Each row is a point on a landscape with many valleys, with its height.
A ball rolls from a point to whichever of its 2 nearest points has the largest drop for the distance, and stops where none of them is lower. Distance is the straight distance between rows; heights are no part of it.
q116 (h 3.96): | -.22 |  .19 | -.08 | -.01 |  .16 | -.16 | -.11 |  .42 |  .15 | -.06 | -.14 |  .22 | -.09 | -.05 | -.01 |  .05 | -.05 | -.16 |  .07 | -.20 |
q166 (h 2.07): | -.29 |  .09 | -.08 |  .01 |  .10 |  .16 |  .15 |  .13 |  .10 |  .14 |  .10 | -.17 |  .03 |  .19 | -.01 | -.32 |  .15 |  .18 |  .13 | -.27 |
q962 (h 1.62): |  .01 |  .13 |  .16 | -.07 |  .27 | -.02 | -.15 |  .52 |  .30 |  .30 | -.09 | -.10 |  .05 |  .18 | -.05 | -.05 | -.04 |  .19 |  .09 | -.15 |
q65 (h 4.59): |  .03 |  .09 | -.03 |  .01 |  .00 |  .01 | -.22 |  .10 |  .16 |  .27 | -.05 | -.08 | -.16 | -.11 | -.13 |  .02 |  .08 | -.05 |  .38 | -.23 |
q744 (h 2.46): | -.16 |  .30 | -.37 |  .08 |  .06 | -.25 |  .00 |  .04 | -.05 | -.01 | -.16 | -.09 |  .08 |  .10 | -.02 |  .01 |  .18 | -.29 |  .01 | -.01 |
q806 (h 4.62): |  .26 | -.13 |  .17 | -.40 | -.01 |  .11 |  .12 | -.02 |  .02 |  .09 | -.03 | -.03 | -.14 | -.01 | -.18 |  .09 | -.09 | -.16 |  .04 |  .20 |
q243 (h 4.06): |  .09 | -.11 |  .04 |  .07 | -.23 |  .20 | -.06 | -.18 |  .16 |  .15 |  .10 | -.18 |  .03 |  .04 |  .25 |  .13 |  .00 | -.07 | -.09 | -.01 |
q951 (h 4.22): |  .06 | -.24 |  .09 |  .00 | -.13 |  .39 | -.23 | -.02 |  .08 |  .14 |  .15 | -.17 |  .09 |  .02 |  .06 | -.04 | -.11 |  .07 | -.14 |  .05 |
q147 (h 2.73): | -.02 | -.02 | -.01 | -.03 |  .09 | -.10 |  .00 | -.10 | -.29 | -.22 | -.24 | -.06 | -.06 |  .05 |  .01 |  .02 |  .10 | -.01 | -.35 |  .16 |
q81 (h 2.95): |  .35 | -.22 |  .12 | -.07 | -.16 |  .19 | -.04 | -.14 | -.11 | -.10 |  .06 | -.01 |  .00 | -.37 | -.07 | -.02 | -.04 | -.06 | -.12 |  .09 |
q707 (h 4.02): | -.01 | -.05 | -.06 |  .21 | -.19 | -.06 |  .02 |  .04 |  .15 | -.10 | -.28 |  .20 |  .05 | -.07 | -.10 |  .18 |  .03 | -.09 | -.06 |  .11 |
q55 (h 2.40): | -.01 | -.06 |  .10 | -.15 |  .05 | -.13 | -.22 | -.02 | -.15 | -.13 | -.20 |  .03 |  .00 |  .12 | -.11 | -.03 |  .34 | -.08 | -.33 |  .02 |
q203 (h 4.09): | -.18 |  .14 |  .00 |  .04 |  .07 | -.08 | -.14 |  .20 | -.14 |  .09 | -.04 | -.34 |  .10 | -.02 | -.20 | -.14 |  .00 |  .04 | -.08 | -.37 |
q158 (h 6.44): |  .11 |  .05 |  .02 | -.01 | -.13 |  .34 |  .09 | -.33 |  .05 |  .12 |  .19 |  .01 | -.09 |  .17 |  .16 | -.20 | -.16 |  .20 |  .24 |  .06 |
q915 (h 6.49): |  .19 |  .03 |  .14 | -.02 |  .02 |  .13 |  .20 | -.26 | -.38 | -.05 |  .12 |  .09 |  .18 | -.26 |  .20 |  .21 | -.26 | -.12 | -.13 |  .18 |
q860 (h 7.42): |  .13 | -.05 |  .18 | -.23 | -.01 |  .41 |  .13 | -.32 | -.07 |  .08 |  .12 |  .17 | -.03 | -.17 |  .06 |  .10 | -.47 |  .11 |  .10 |  .28 |
q573 (h 7.05): |  .16 | -.01 |  .06 | -.18 | -.03 |  .37 |  .00 | -.10 |  .20 |  .07 | -.01 |  .07 | -.18 | -.03 | -.11 |  .05 | -.43 |  .04 |  .14 |  .29 |
q849 (h 4.36): |  .00 |  .19 |  .08 |  .01 |  .14 |  .13 | -.14 |  .23 | -.04 |  .11 |  .10 | -.26 |  .02 |  .11 | -.06 | -.15 | -.10 | -.07 |  .10 | -.34 |
q801 (h 2.02): | -.02 | -.15 |  .02 |  .19 |  .04 | -.17 | -.10 | -.11 |  .08 |  .09 | -.02 | -.24 | -.01 |  .10 |  .17 |  .06 | -.10 |  .12 | -.03 | -.07 |
q187 (h 4.16): |  .10 | -.06 |  .07 |  .10 | -.15 |  .19 | -.03 |  .15 |  .25 | -.05 | -.13 |  .13 |  .07 |  .12 | -.09 |  .00 |  .03 | -.17 |  .01 |  .06 |
q705 (h 3.19): | -.09 | -.28 |  .11 |  .01 | -.06 | -.06 |  .27 | -.09 | -.04 | -.17 |  .10 |  .13 | -.05 | -.03 |  .17 | -.06 |  .01 |  .11 |  .02 |  .14 |
q100 (h 1.95): |  .29 |  .07 | -.14 |  .11 | -.13 | -.33 | -.05 | -.18 | -.05 | -.20 |  .06 |  .16 |  .08 | -.03 | -.18 |  .10 |  .35 |  .06 | -.37 |  .09 |
q790 (h 3.87): |  .01 |  .04 |  .19 |  .08 |  .08 | -.50 | -.11 |  .06 | -.12 |  .00 |  .05 | -.08 |  .05 |  .19 |  .03 | -.12 |  .01 |  .06 |  .11 | -.15 |
q852 (h 7.26): |  .21 | -.04 |  .09 |  .09 |  .01 | -.18 |  .22 | -.27 | -.32 | -.21 |  .12 |  .30 |  .18 | -.29 |  .30 |  .13 | -.12 | -.05 | -.12 |  .26 |
q15 (h 5.02): | -.18 |  .12 | -.08 | -.26 |  .09 |  .11 |  .00 | -.12 |  .01 |  .14 |  .07 | -.07 | -.05 |  .26 |  .03 | -.22 | -.29 |  .04 |  .33 |  .12 |
q451 (h 1.73): |  .00 |  .14 | -.28 |  .05 | -.04 | -.33 | -.11 |  .02 |  .00 | -.13 | -.06 |  .16 | -.02 |  .00 | -.28 | -.15 |  .35 | -.17 |  .13 |  .01 |
q965 (h 2.61): | -.09 |  .02 | -.11 |  .14 | -.07 | -.38 |  .00 | -.02 | -.15 | -.16 |  .08 |  .13 |  .05 | -.11 |  .00 |  .30 | -.03 | -.06 | -.04 | -.01 |
q776 (h 1.84): | -.18 |  .08 | -.12 |  .22 |  .08 | -.09 |  .07 |  .18 |  .05 | -.10 |  .19 | -.14 |  .08 |  .11 | -.01 | -.30 |  .21 |  .14 |  .04 | -.28 |
q7 (h 1.88): | -.25 | -.11 |  .16 |  .06 |  .16 | -.04 | -.12 |  .30 |  .15 |  .00 | -.11 |  .00 | -.09 |  .02 | -.08 | -.01 | -.17 |  .16 |  .08 | -.15 |
q303 (h 3.75): | -.16 |  .24 |  .04 | -.01 |  .19 | -.32 | -.31 |  .44 |  .04 | -.01 | -.13 |  .12 |  .17 |  .01 | -.17 |  .10 |  .07 | -.11 | -.03 | -.16 |
q842 (h 3.53): | -.02 | -.03 | -.17 |  .07 |  .01 | -.31 |  .15 | -.22 | -.22 | -.13 |  .09 |  .01 |  .17 | -.18 |  .09 |  .28 |  .00 | -.07 | -.16 |  .27 |
q991 (h 3.79): |  .14 | -.29 |  .21 |  .02 |  .00 |  .26 | -.01 | -.09 | -.07 | -.02 |  .14 | -.15 |  .06 | -.08 |  .08 |  .11 | -.28 |  .12 | -.09 |  .23 |
q419 (h 4.53): | -.15 | -.04 | -.09 | -.14 |  .08 |  .32 |  .23 | -.17 | -.10 |  .00 | -.08 | -.15 | -.13 |  .06 |  .02 | -.18 | -.31 |  .13 |  .05 |  .08 |
q693 (h 4.01): | -.03 |  .03 |  .15 |  .01 |  .12 |  .01 |  .14 |  .08 | -.08 | -.04 |  .04 | -.05 | -.26 |  .00 |  .05 |  .23 | -.02 | -.12 |  .09 | -.05 |
q290 (h 3.04): |  .13 | -.12 | -.02 | -.10 | -.09 | -.01 | -.12 | -.19 | -.05 | -.03 | -.11 |  .00 | -.03 | -.24 |  .03 | -.16 |  .03 | -.13 | -.20 | -.01 |
q606 (h 4.27): |  .22 |  .02 |  .07 | -.10 | -.16 |  .23 |  .18 |  .02 |  .15 | -.02 | -.04 | -.02 | -.15 |  .02 | -.20 | -.02 | -.01 | -.17 |  .15 |  .04 |
q565 (h 2.87): | -.03 | -.15 | -.02 |  .03 | -.02 |  .01 |  .02 | -.06 |  .02 |  .09 |  .14 | -.33 |  .08 |  .05 |  .08 |  .06 | -.34 |  .03 |  .04 |  .10 |
q882 (h 3.95): | -.24 | -.19 |  .12 | -.06 |  .00 |  .13 | -.01 | -.12 | -.11 |  .04 | -.23 | -.14 |  .01 |  .15 |  .04 | -.07 | -.22 |  .16 |  .00 |  .16 |
q754 (h 4.75): |  .07 | -.05 | -.20 |  .18 |  .01 |  .30 |  .09 | -.07 | -.08 | -.01 | -.20 | -.06 | -.02 |  .02 |  .11 |  .00 | -.18 | -.11 |  .07 |  .29 |
q662 (h 4.08): | -.05 | -.02 | -.09 |  .09 |  .07 | -.05 |  .35 | -.27 | -.29 | -.13 | -.14 |  .08 |  .16 | -.27 |  .17 |  .34 |  .05 |  .04 | -.25 |  .32 |
q44 (h 4.63): | -.05 | -.08 | -.06 | -.12 |  .09 |  .14 |  .26 |  .00 | -.10 | -.04 |  .01 | -.19 | -.12 |  .04 | -.03 |  .03 | -.01 | -.07 |  .02 |  .11 |
q520 (h 2.90): | -.13 |  .24 | -.23 |  .10 |  .11 | -.32 | -.25 |  .19 |  .02 | -.06 |  .09 |  .07 |  .22 |  .23 | -.15 |  .04 |  .47 |  .09 | -.34 | -.22 |
q114 (h 4.58): |  .07 | -.01 |  .14 | -.29 |  .14 |  .00 | -.01 |  .10 |  .12 |  .13 |  .12 | -.14 | -.12 |  .24 | -.15 | -.23 | -.24 |  .07 |  .25 |  .02 |
q14 (h 4.92): |  .29 |  .22 | -.11 |  .05 |  .00 | -.33 |  .12 | -.17 | -.10 | -.07 | -.06 | -.02 | -.08 |  .00 |  .01 |  .02 | -.07 | -.23 |  .03 |  .02 |
q978 (h 1.98): | -.05 |  .01 |  .16 |  .19 |  .19 | -.09 | -.09 |  .42 |  .22 |  .11 |  .08 | -.08 |  .10 |  .27 |  .04 |  .02 |  .08 |  .14 | -.01 | -.16 |
q350 (h 2.34): | -.14 | -.04 | -.09 |  .05 |  .08 |  .30 | -.14 |  .17 | -.01 |  .08 |  .13 | -.09 |  .04 |  .22 |  .06 | -.12 |  .00 | -.10 |  .18 |  .02 |
q632 (h 6.69): | -.03 | -.06 |  .06 | -.27 |  .03 |  .35 | -.15 |  .01 |  .25 |  .11 |  .16 | -.08 | -.17 |  .10 |  .03 | -.27 | -.28 |  .17 | -.01 | -.03 |
q295 (h 3.28): | -.27 | -.11 | -.02 | -.12 |  .07 | -.11 | -.10 |  .02 | -.21 | -.15 | -.10 | -.03 |  .13 |  .04 | -.02 | -.09 | -.11 | -.09 | -.17 |  .13 |
q989 (h 4.13): | -.07 | -.04 |  .15 | -.07 | -.04 |  .11 |  .23 | -.22 | -.20 | -.07 |  .13 |  .07 |  .04 |  .08 |  .18 | -.03 | -.21 |  .00 |  .15 |  .18 |
q133 (h 3.18): | -.05 |  .21 |  .03 |  .13 | -.01 | -.25 | -.21 |  .09 | -.03 | -.01 | -.02 |  .01 |  .18 |  .25 |  .12 |  .07 |  .25 |  .09 | -.37 | -.36 |
q328 (h 3.64): |  .22 | -.11 |  .20 | -.16 | -.07 |  .15 |  .30 | -.24 | -.36 | -.03 |  .13 |  .14 |  .31 | -.34 | -.01 |  .18 |  .17 | -.04 | -.10 |  .32 |
q755 (h 3.54): | -.23 |  .14 |  .00 |  .21 | -.10 | -.22 | -.13 | -.11 | -.06 |  .00 | -.01 |  .00 |  .09 |  .10 |  .20 |  .04 |  .23 |  .07 | -.06 | -.40 |
q750 (h 7.85): |  .18 | -.10 |  .19 |  .08 |  .02 | -.04 |  .40 | -.20 | -.20 | -.16 |  .07 |  .34 | -.07 | -.25 |  .15 |  .03 | -.19 |  .08 |  .09 |  .23 |
q450 (h 2.13): |  .15 | -.20 |  .07 |  .16 |  .07 |  .09 |  .00 | -.08 | -.09 | -.08 |  .04 |  .00 | -.20 |  .10 | -.05 |  .03 |  .19 |  .10 |  .18 |  .16 |
q930 (h 3.23): |  .32 | -.17 |  .22 | -.05 | -.18 |  .06 |  .00 | -.18 | -.23 | -.05 | -.04 |  .13 |  .08 | -.26 | -.09 |  .16 |  .20 | -.10 | -.17 |  .27 |
q77 (h 4.24): | -.13 |  .03 | -.10 | -.08 |  .17 |  .09 | -.06 |  .34 |  .23 |  .13 |  .02 |  .07 | -.25 | -.09 |  .06 | -.02 |  .00 | -.08 |  .08 | -.28 |
q808 (h 1.50): |  .05 |  .02 | -.09 |  .13 | -.02 | -.17 |  .08 |  .03 | -.03 | -.20 |  .15 | -.01 | -.03 | -.06 | -.04 | -.20 |  .09 | -.05 |  .05 | -.14 |
q640 (h 6.32): |  .06 | -.05 | -.13 | -.06 | -.26 |  .29 |  .11 | -.26 |  .11 |  .09 |  .04 |  .12 |  .00 |  .04 |  .11 | -.23 | -.11 | -.09 |  .29 |  .10 |
q345 (h 4.45): | -.12 |  .17 | -.14 | -.04 |  .15 | -.01 | -.15 |  .34 |  .10 |  .22 | -.10 | -.01 | -.07 | -.12 | -.02 | -.05 |  .28 | -.04 |  .20 | -.29 |
q584 (h 6.22): | -.14 | -.15 | -.20 | -.04 | -.10 |  .10 |  .00 | -.10 |  .10 |  .08 | -.12 |  .15 | -.05 | -.05 |  .16 | -.14 |  .07 | -.10 |  .25 |  .09 |
q907 (h 1.79): |  .05 | -.04 |  .05 |  .13 | -.14 | -.12 | -.02 | -.01 |  .02 |  .04 | -.01 | -.01 |  .00 |  .13 | -.12 |  .09 |  .31 |  .05 |  .09 |  .00 |
q985 (h 8.64): |  .48 | -.07 |  .22 | -.10 | -.12 |  .19 |  .14 | -.24 |  .02 |  .19 |  .00 | -.15 | -.02 | -.19 | -.04 |  .13 | -.28 |  .06 |  .00 |  .20 |
q214 (h 7.83): |  .06 |  .09 |  .17 | -.25 |  .04 |  .68 |  .19 | -.17 | -.13 |  .00 |  .19 |  .07 | -.19 | -.06 |  .05 |  .22 | -.34 |  .15 |  .01 |  .30 |
q281 (h 3.84): | -.09 |  .07 |  .12 |  .08 | -.16 | -.08 | -.09 |  .03 |  .22 |  .10 | -.15 |  .06 | -.03 |  .03 |  .13 |  .09 |  .21 |  .05 | -.08 | -.37 |
q720 (h 3.27): | -.11 |  .01 |  .14 | -.10 |  .03 |  .30 | -.02 |  .03 |  .02 |  .10 |  .01 | -.09 | -.16 |  .07 | -.07 |  .13 | -.17 |  .00 |  .20 | -.12 |
q141 (h 3.42): | -.13 | -.02 | -.19 | -.09 | -.03 | -.17 | -.10 |  .03 |  .00 |  .08 |  .13 | -.15 |  .14 |  .05 |  .17 |  .19 |  .08 | -.26 | -.16 |  .03 |
q598 (h 2.26): | -.25 | -.01 |  .04 |  .07 |  .13 | -.17 | -.03 |  .37 |  .24 | -.03 | -.13 |  .03 |  .02 |  .11 | -.12 | -.04 |  .18 |  .14 | -.06 | -.17 |
q46 (h 6.86): |  .05 | -.14 | -.06 | -.08 |  .06 |  .19 | -.05 |  .08 |  .24 |  .02 |  .03 |  .07 | -.13 | -.05 |  .04 | -.19 | -.33 | -.01 |  .03 |  .15 |
q34 (h 3.82): |  .21 | -.09 | -.10 | -.05 | -.11 | -.06 | -.07 | -.20 | -.06 |  .11 |  .10 | -.23 |  .13 | -.06 |  .24 |  .19 |  .04 | -.23 | -.11 |  .12 |
q931 (h 2.18): |  .10 | -.01 | -.01 |  .06 |  .01 | -.23 | -.09 | -.03 | -.06 | -.27 | -.07 |  .07 | -.06 |  .13 | -.14 |  .06 |  .39 |  .08 | -.51 | -.06 |
q681 (h 5.90): |  .18 | -.10 |  .04 |  .03 | -.13 |  .06 |  .22 | -.13 |  .09 | -.02 |  .01 |  .06 | -.07 | -.20 |  .08 |  .28 | -.04 | -.05 |  .04 |  .20 |
q661 (h 3.61): | -.15 | -.06 | -.29 | -.02 | -.16 | -.33 |  .13 | -.14 |  .11 | -.11 | -.11 |  .01 | -.03 | -.21 | -.07 |  .10 |  .16 |  .00 | -.08 |  .02 |
q60 (h 2.59): | -.18 | -.27 |  .08 |  .08 |  .05 |  .20 |  .12 | -.03 | -.02 | -.08 |  .21 |  .08 | -.24 |  .06 |  .04 | -.11 |  .06 |  .24 |  .19 |  .13 |
q923 (h 4.05): | -.09 |  .04 |  .23 |  .12 | -.03 |  .11 | -.14 |  .28 |  .30 |  .16 | -.14 | -.01 | -.16 | -.04 | -.08 | -.06 |  .16 |  .17 |  .07 | -.42 |
q815 (h 3.05): | -.11 |  .06 | -.32 | -.13 |  .09 | -.60 | -.08 |  .00 |  .08 | -.14 | -.08 |  .16 | -.03 | -.08 | -.02 |  .00 |  .09 | -.02 | -.30 | -.11 |
q251 (h 4.21): |  .02 |  .11 |  .22 | -.09 |  .10 | -.22 |  .02 |  .14 |  .07 |  .13 |  .06 | -.07 |  .02 |  .28 | -.04 | -.26 |  .04 |  .07 |  .25 | -.11 |
q180 (h 1.82): | -.09 |  .08 |  .13 |  .15 |  .20 |  .27 | -.11 |  .29 | -.04 | -.07 |  .07 |  .17 | -.20 |  .13 | -.01 | -.23 |  .15 |  .09 |  .14 | -.20 |
q432 (h 6.10): |  .03 | -.11 | -.08 |  .02 | -.16 |  .19 |  .09 | -.17 |  .10 |  .09 | -.10 |  .09 | -.24 | -.27 |  .11 |  .05 | -.01 | -.04 |  .15 |  .02 |
q789 (h 2.71): | -.21 | -.13 | -.10 |  .09 | -.08 |  .02 | -.04 |  .13 |  .09 | -.08 |  .15 |  .01 |  .21 |  .06 |  .04 | -.01 | -.02 | -.09 |  .12 |  .02 |
q950 (h 1.35): | -.20 | -.22 |  .14 |  .21 | -.03 | -.12 | -.15 |  .13 |  .17 |  .07 | -.23 | -.08 | -.05 | -.03 |  .03 |  .16 | -.03 |  .23 | -.02 | -.04 |
q829 (h 3.51): | -.08 |  .22 |  .10 |  .10 |  .07 | -.48 | -.13 |  .16 |  .01 |  .03 | -.07 | -.02 |  .15 |  .14 |  .02 | -.15 |  .14 |  .19 | -.13 | -.34 |
q738 (h 4.37): |  .15 |  .16 | -.08 |  .13 |  .12 | -.46 |  .02 | -.05 | -.15 | -.14 |  .02 | -.04 |  .10 |  .29 |  .04 |  .00 | -.02 | -.08 | -.04 |  .06 |
q41 (h 2.36): | -.18 |  .28 |  .11 | -.10 |  .14 |  .16 |  .10 |  .36 |  .20 |  .15 | -.13 | -.06 |  .02 |  .21 | -.06 | -.33 |  .03 |  .18 |  .12 | -.37 |
q771 (h 5.48): |  .12 | -.01 | -.01 |  .01 | -.15 | -.26 |  .27 | -.25 |  .00 | -.03 | -.09 |  .03 |  .00 | -.14 |  .01 |  .04 | -.10 | -.04 |  .11 |  .02 |
q968 (h 2.72): |  .00 |  .20 | -.30 |  .19 |  .00 | -.31 | -.13 |  .00 |  .00 | -.04 |  .02 | -.01 |  .21 |  .13 | -.03 |  .08 |  .30 | -.12 | -.18 | -.08 |
q696 (h 6.57): |  .10 |  .01 |  .09 | -.24 | -.09 |  .33 | -.18 | -.31 |  .20 |  .18 |  .28 | -.09 | -.12 |  .23 |  .09 | -.26 | -.33 |  .31 |  .12 | -.02 |
q612 (h 8.18): |  .31 | -.02 |  .17 | -.06 |  .06 |  .61 |  .18 | -.23 | -.19 |  .14 |  .16 | -.08 |  .01 | -.22 | -.04 |  .35 | -.28 |  .22 |  .15 |  .34 |
q369 (h 3.76): | -.25 |  .03 |  .01 | -.03 |  .14 | -.14 | -.08 |  .06 | -.15 |  .00 | -.21 | -.16 |  .11 |  .15 | -.17 | -.24 | -.04 |  .04 |  .00 | -.09 |
q415 (h 2.63): | -.02 |  .03 | -.07 | -.23 | -.04 | -.35 | -.11 | -.04 |  .02 | -.06 | -.04 |  .03 |  .02 | -.10 | -.07 | -.11 |  .05 | -.15 | -.21 | -.11 |
q438 (h 3.83): |  .05 |  .00 | -.22 |  .10 | -.08 | -.08 |  .09 |  .05 |  .24 |  .01 | -.17 |  .00 | -.09 | -.09 |  .05 |  .04 |  .11 | -.13 | -.14 | -.08 |
q304 (h 4.46): |  .09 | -.07 | -.10 |  .21 |  .04 |  .18 |  .19 | -.17 | -.27 | -.05 | -.14 | -.12 |  .11 | -.13 |  .19 |  .26 | -.13 | -.06 | -.15 |  .41 |
q202 (h 2.06): | -.11 |  .17 | -.22 | -.07 |  .01 | -.23 | -.06 |  .08 | -.02 | -.04 | -.18 |  .20 |  .08 | -.04 | -.10 | -.20 |  .04 | -.28 |  .15 | -.13 |
q916 (h 1.61): | -.03 |  .06 |  .23 |  .05 |  .14 |  .16 | -.34 |  .41 | -.01 |  .04 | -.03 |  .14 | -.01 |  .16 | -.10 | -.12 |  .15 | -.10 |  .10 | -.13 |
q235 (h 1.42): |  .08 |  .12 | -.20 |  .10 | -.03 | -.21 |  .12 |  .02 | -.01 | -.34 |  .00 |  .17 |  .01 | -.04 | -.19 | -.25 |  .13 | -.11 | -.25 | -.11 |
q170 (h 1.54): |  .03 |  .00 | -.20 |  .20 | -.19 | -.25 | -.03 | -.15 | -.02 | -.14 |  .03 |  .22 |  .06 |  .06 |  .01 | -.05 |  .41 | -.06 |  .11 | -.02 |
q4 (h 8.44): |  .47 | -.08 |  .29 | -.02 | -.02 |  .37 |  .19 | -.25 | -.18 |  .14 |  .07 | -.05 |  .17 | -.42 | -.07 |  .24 | -.17 |  .19 | -.03 |  .26 |
q835 (h 5.35): |  .02 |  .05 |  .01 | -.14 | -.02 |  .10 |  .31 | -.27 | -.26 |  .07 |  .18 | -.04 |  .07 | -.17 |  .26 |  .20 | -.34 | -.10 |  .15 |  .17 |
q104 (h 6.23): |  .13 | -.20 | -.05 | -.03 | -.06 |  .47 |  .07 | -.08 |  .13 |  .06 |  .07 | -.09 | -.33 | -.19 |  .07 |  .10 | -.10 |  .11 |  .04 |  .14 |
q516 (h 2.35): |  .32 | -.07 |  .09 | -.06 | -.23 | -.09 |  .07 | -.09 | -.03 | -.16 |  .20 |  .14 |  .10 | -.27 | -.04 |  .04 | -.07 | -.21 | -.19 | -.01 |
q998 (h 3.03): | -.21 | -.01 | -.19 |  .00 | -.08 | -.16 | -.15 |  .17 |  .22 |  .15 |  .05 | -.05 |  .25 |  .13 |  .07 | -.02 |  .18 | -.13 | -.01 | -.09 |
q822 (h 2.60): | -.11 |  .19 |  .20 | -.21 |  .13 |  .31 | -.16 |  .39 |  .19 |  .23 | -.10 | -.01 | -.12 |  .12 | -.20 | -.39 | -.05 |  .29 |  .06 | -.24 |
q22 (h 3.40): | -.24 |  .21 | -.09 |  .09 |  .03 | -.32 | -.14 |  .13 | -.10 | -.08 | -.14 |  .17 |  .11 |  .06 | -.13 |  .26 |  .00 | -.13 |  .07 | -.08 |
q299 (h 3.36): | -.23 |  .11 | -.51 | -.08 | -.12 | -.33 | -.07 | -.11 | -.02 | -.14 | -.10 |  .14 |  .03 | -.16 | -.09 |  .23 |  .15 | -.03 | -.36 | -.03 |
q272 (h 2.84): | -.20 |  .12 |  .15 | -.15 |  .04 |  .40 | -.17 |  .13 |  .02 |  .06 | -.07 |  .00 | -.11 |  .15 | -.22 | -.19 | -.11 |  .10 |  .19 | -.15 |
q884 (h 1.60): |  .25 | -.07 | -.12 |  .04 | -.15 | -.28 |  .03 | -.10 |  .09 | -.12 |  .16 |  .00 |  .12 | -.15 | -.10 |  .17 |  .15 | -.13 | -.17 |  .06 |
q638 (h 2.05): | -.13 | -.09 |  .02 |  .21 |  .13 |  .17 | -.13 |  .20 | -.09 | -.07 |  .02 | -.02 | -.13 |  .10 | -.01 | -.03 |  .25 |  .05 |  .10 |  .06 |

For each start below, name the point where the ball stops.
q606 -> q415
q243 -> q916
q419 -> q884
q612 -> q133
q44 -> q235
q203 -> q884
q640 -> q133
q104 -> q133
